The views of a scene show one set of named points, each view turned or mirrored, and shifted as a whole, with a little noise and some points left out.
In the rows, zero is written as 100.

Scene 1
View 1
<192>: 117, 116, 79, 111, 93, 86, 107, 122, 103, 127, 109, 95, 72, 109, 75, 104, 112, 122, 114, 104, 117, 109, 103
<134>: 100, 113, 90, 110, 94, 85, 111, 115, 109, 120, 107, 99, 75, 103, 100, 88, 105, 113, 114, 122, 116, 109, 104
<27>: 117, 97, 88, 108, 97, 92, 108, 124, 102, 118, 103, 104, 75, 109, 82, 114, 112, 124, 102, 101, 116, 112, 94
<23>: 116, 73, 109, 111, 97, 94, 91, 96, 100, 92, 81, 104, 79, 125, 106, 83, 115, 117, 91, 116, 108, 99, 99
<16>: 119, 123, 88, 98, 106, 81, 137, 139, 116, 138, 105, 80, 79, 95, 91, 80, 71, 113, 117, 134, 147, 118, 145
<151>: 103, 83, 85, 114, 94, 86, 77, 85, 104, 104, 93, 99, 77, 134, 91, 74, 128, 117, 115, 110, 106, 88, 105
<7>: 129, 90, 122, 111, 97, 96, 118, 119, 98, 92, 87, 101, 74, 108, 113, 94, 94, 117, 81, 122, 115, 118, 96
<172>: 103, 80, 109, 109, 96, 100, 111, 121, 100, 103, 100, 127, 75, 99, 109, 120, 114, 120, 84, 106, 109, 121, 70
<149>: 108, 113, 71, 116, 90, 86, 90, 105, 100, 120, 111, 98, 71, 118, 71, 105, 133, 126, 123, 95, 100, 97, 88
<17>: 128, 94, 95, 106, 98, 90, 107, 113, 102, 111, 90, 89, 77, 119, 89, 86, 104, 120, 101, 115, 122, 104, 115
<232>: 118, 89, 116, 117, 90, 99, 111, 124, 92, 94, 98, 120, 71, 100, 106, 129, 116, 122, 75, 101, 96, 123, 59
<184>: 124, 102, 87, 102, 103, 86, 115, 122, 109, 125, 97, 86, 80, 111, 85, 86, 91, 116, 108, 119, 135, 108, 131
<109>: 105, 91, 102, 94, 110, 90, 138, 140, 114, 128, 102, 106, 82, 91, 108, 92, 76, 112, 102, 130, 147, 127, 127
<99>: 100, 82, 103, 121, 85, 96, 76, 88, 94, 86, 95, 121, 71, 124, 105, 106, 143, 121, 95, 99, 80, 99, 58
View 2
<99>: 87, 121, 67, 128, 144, 98, 68, 102, 97, 100, 97, 67, 81, 53, 93, 90, 109, 124, 82, 124, 94, 145, 94
<232>: 114, 90, 75, 131, 117, 79, 97, 93, 95, 86, 117, 66, 89, 83, 90, 84, 102, 129, 69, 133, 115, 138, 77
<109>: 112, 94, 126, 112, 88, 87, 132, 84, 101, 94, 90, 92, 124, 117, 87, 79, 92, 100, 88, 105, 114, 121, 104
<149>: 66, 131, 84, 97, 103, 95, 87, 101, 63, 109, 96, 97, 89, 79, 87, 66, 106, 114, 92, 114, 95, 148, 98
<184>: 84, 110, 120, 91, 93, 97, 131, 88, 90, 93, 78, 107, 114, 101, 86, 76, 98, 101, 99, 103, 119, 118, 110
<192>: 77, 117, 101, 93, 90, 89, 110, 94, 69, 101, 95, 100, 98, 97, 83, 64, 99, 109, 92, 113, 107, 137, 101
<27>: 89, 111, 94, 108, 97, 89, 105, 92, 82, 94, 98, 96, 96, 94, 85, 68, 99, 118, 82, 118, 112, 139, 97
<16>: 89, 101, 139, 82, 74, 88, 150, 87, 84, 98, 81, 107, 131, 122, 84, 76, 90, 84, 106, 95, 114, 107, 108
<172>: 115, 98, 90, 134, 113, 84, 94, 91, 104, 93, 106, 71, 98, 93, 87, 81, 99, 121, 70, 125, 105, 141, 91
<17>: 80, 109, 106, 97, 108, 101, 122, 92, 97, 90, 80, 101, 103, 83, 89, 83, 105, 110, 95, 107, 121, 119, 103
<151>: 70, 135, 94, 106, 130, 112, 90, 99, 98, 106, 70, 94, 95, 62, 91, 85, 109, 109, 99, 99, 99, 133, 116
<134>: 88, 109, 109, 99, 100, 89, 112, 96, 82, 107, 91, 88, 114, 96, 88, 81, 95, 95, 99, 102, 95, 128, 101
<7>: 106, 88, 100, 116, 117, 91, 124, 91, 109, 84, 94, 77, 106, 85, 94, 96, 103, 110, 88, 115, 125, 113, 87
<23>: 90, 111, 93, 117, 135, 108, 102, 95, 116, 91, 77, 85, 96, 63, 94, 94, 109, 116, 92, 108, 116, 122, 104
View 3
<16>: 116, 83, 92, 95, 84, 101, 110, 103, 114, 75, 114, 91, 84, 103, 104, 88, 74, 108, 128, 124, 121, 126, 130
<232>: 112, 119, 110, 103, 142, 132, 95, 136, 106, 101, 111, 95, 145, 110, 64, 111, 140, 118, 114, 99, 77, 77, 83
<172>: 114, 125, 112, 100, 130, 125, 88, 127, 101, 107, 110, 88, 137, 107, 68, 105, 136, 107, 109, 106, 80, 99, 88
<7>: 99, 90, 101, 103, 115, 127, 104, 123, 93, 84, 120, 84, 122, 99, 84, 90, 127, 105, 104, 107, 94, 83, 93
<192>: 119, 109, 122, 98, 105, 92, 97, 107, 133, 104, 114, 114, 125, 109, 76, 96, 95, 107, 132, 103, 105, 101, 99
<23>: 83, 97, 122, 106, 104, 108, 89, 110, 98, 102, 123, 93, 134, 93, 73, 77, 135, 83, 94, 98, 97, 81, 78
<134>: 113, 110, 114, 96, 102, 105, 109, 105, 123, 95, 117, 88, 121, 100, 74, 89, 96, 97, 115, 103, 107, 116, 100
<109>: 115, 103, 93, 97, 103, 115, 96, 117, 99, 86, 110, 84, 99, 101, 92, 99, 103, 107, 114, 125, 101, 120, 117
<184>: 109, 88, 107, 97, 90, 94, 92, 102, 112, 92, 116, 101, 102, 105, 93, 83, 93, 100, 121, 117, 112, 108, 114
<27>: 117, 110, 118, 99, 114, 103, 88, 113, 120, 106, 111, 110, 128, 109, 77, 98, 112, 109, 127, 106, 97, 96, 95
<99>: 98, 129, 138, 104, 125, 111, 92, 115, 118, 117, 122, 95, 165, 98, 49, 88, 143, 89, 98, 79, 86, 80, 60
View 4
<172>: 128, 83, 116, 96, 121, 60, 100, 62, 123, 97, 126, 107, 119, 101, 94, 87, 84, 106, 77, 103, 104, 112, 87
<27>: 128, 85, 113, 94, 120, 83, 82, 88, 114, 110, 98, 114, 118, 100, 93, 83, 98, 111, 92, 97, 111, 95, 85
<16>: 78, 91, 103, 128, 92, 78, 102, 109, 92, 128, 69, 121, 117, 119, 91, 115, 121, 115, 128, 104, 109, 67, 104
<192>: 126, 86, 109, 93, 121, 89, 76, 98, 112, 122, 83, 115, 121, 107, 92, 77, 110, 113, 105, 91, 108, 93, 86
<149>: 140, 80, 107, 81, 136, 94, 72, 99, 127, 122, 82, 106, 122, 108, 92, 59, 112, 119, 98, 74, 110, 109, 80
<151>: 124, 73, 91, 99, 135, 104, 96, 111, 139, 92, 90, 80, 124, 125, 92, 68, 117, 144, 82, 47, 112, 107, 96
<17>: 110, 80, 101, 110, 108, 101, 86, 101, 116, 94, 93, 106, 122, 113, 85, 92, 103, 124, 91, 85, 111, 84, 102
<99>: 147, 75, 99, 83, 140, 84, 92, 73, 149, 80, 122, 88, 123, 115, 91, 58, 89, 121, 61, 68, 103, 132, 87
<232>: 138, 82, 116, 90, 119, 68, 86, 57, 130, 87, 134, 118, 122, 109, 87, 76, 75, 96, 73, 112, 97, 117, 89
<7>: 107, 83, 104, 118, 98, 79, 100, 77, 124, 76, 117, 112, 122, 122, 84, 98, 87, 110, 83, 105, 100, 91, 107
<134>: 108, 84, 101, 106, 119, 73, 100, 96, 118, 118, 89, 107, 121, 120, 92, 85, 114, 117, 106, 86, 102, 100, 96
<23>: 120, 76, 99, 105, 117, 94, 102, 89, 135, 71, 114, 90, 120, 114, 89, 87, 95, 131, 66, 74, 109, 102, 104
<184>: 103, 86, 106, 114, 103, 91, 93, 107, 104, 110, 82, 110, 119, 109, 92, 102, 111, 122, 106, 92, 116, 76, 101
View 5
<99>: 98, 128, 86, 150, 66, 112, 88, 102, 88, 125, 129, 88, 148, 123, 117, 107, 145, 116, 108, 110, 110, 62, 87
<16>: 111, 86, 100, 40, 105, 82, 67, 107, 89, 101, 89, 101, 98, 94, 99, 113, 99, 71, 94, 59, 72, 117, 107
<17>: 110, 122, 82, 85, 90, 86, 82, 116, 82, 109, 102, 111, 121, 99, 108, 106, 124, 93, 97, 81, 90, 92, 98
<149>: 138, 97, 104, 119, 60, 70, 82, 80, 74, 119, 118, 84, 153, 104, 119, 111, 109, 80, 105, 85, 102, 73, 96
<7>: 81, 121, 76, 97, 93, 122, 67, 124, 99, 107, 101, 108, 102, 104, 108, 114, 138, 101, 97, 83, 87, 92, 88
<109>: 87, 103, 99, 60, 91, 103, 68, 108, 108, 100, 110, 96, 94, 100, 105, 120, 109, 80, 98, 66, 81, 95, 95
<192>: 116, 106, 95, 93, 76, 83, 74, 101, 86, 109, 108, 100, 124, 96, 113, 116, 113, 80, 100, 73, 91, 83, 94
<23>: 92, 138, 83, 107, 91, 97, 95, 117, 89, 116, 120, 106, 127, 114, 106, 100, 142, 115, 98, 99, 99, 83, 95
<184>: 112, 109, 94, 67, 95, 77, 79, 110, 84, 106, 101, 107, 114, 95, 105, 107, 110, 83, 96, 71, 85, 98, 103
<232>: 85, 115, 77, 133, 61, 130, 57, 110, 104, 113, 117, 94, 116, 106, 123, 128, 141, 97, 106, 82, 96, 61, 70
<151>: 115, 128, 97, 109, 86, 75, 106, 103, 74, 121, 123, 99, 150, 116, 103, 95, 127, 109, 99, 102, 102, 88, 105
<172>: 81, 114, 91, 115, 67, 122, 71, 107, 110, 108, 128, 88, 113, 111, 119, 123, 130, 95, 105, 83, 98, 65, 81
View 6
<151>: 77, 93, 130, 87, 72, 83, 120, 106, 92, 96, 107, 109, 109, 91, 108, 98, 145, 108, 118, 60, 87, 95, 90
<17>: 92, 103, 117, 92, 88, 85, 103, 101, 99, 83, 94, 98, 118, 87, 91, 88, 119, 101, 103, 92, 75, 77, 88
<134>: 96, 120, 103, 93, 89, 70, 100, 94, 99, 96, 80, 119, 100, 85, 106, 84, 116, 108, 112, 82, 78, 91, 76
<23>: 97, 95, 119, 84, 72, 91, 107, 116, 79, 99, 116, 90, 116, 79, 96, 103, 133, 108, 116, 82, 91, 90, 99
<149>: 83, 103, 130, 68, 89, 66, 114, 97, 90, 99, 96, 134, 101, 111, 94, 96, 126, 94, 104, 63, 73, 100, 53
<184>: 89, 112, 109, 103, 98, 86, 102, 86, 113, 74, 77, 104, 112, 92, 95, 78, 110, 107, 109, 94, 72, 71, 87
<7>: 111, 108, 107, 85, 80, 83, 90, 114, 78, 101, 100, 93, 115, 74, 93, 97, 114, 104, 107, 100, 83, 88, 92
<172>: 121, 111, 98, 67, 81, 80, 94, 105, 64, 103, 104, 109, 111, 84, 81, 112, 96, 109, 121, 95, 102, 110, 69
<99>: 106, 86, 127, 51, 62, 76, 108, 127, 52, 121, 134, 109, 113, 89, 85, 124, 133, 102, 115, 67, 101, 116, 72
<192>: 92, 110, 117, 82, 96, 72, 103, 89, 98, 87, 84, 125, 107, 105, 87, 86, 109, 97, 103, 84, 70, 89, 61
<27>: 102, 107, 114, 76, 93, 78, 101, 92, 88, 89, 92, 117, 112, 104, 78, 95, 106, 99, 111, 88, 82, 94, 63
<109>: 114, 125, 86, 102, 97, 86, 89, 83, 103, 78, 71, 100, 111, 83, 94, 81, 90, 115, 118, 110, 87, 82, 84

In a view up to two points have been moved. Name them for each view, in the order of its rows, or write none.
view 1 => <109>
view 2 => none
view 3 => none
view 4 => <151>
view 5 => <149>, <192>
view 6 => <7>, <99>
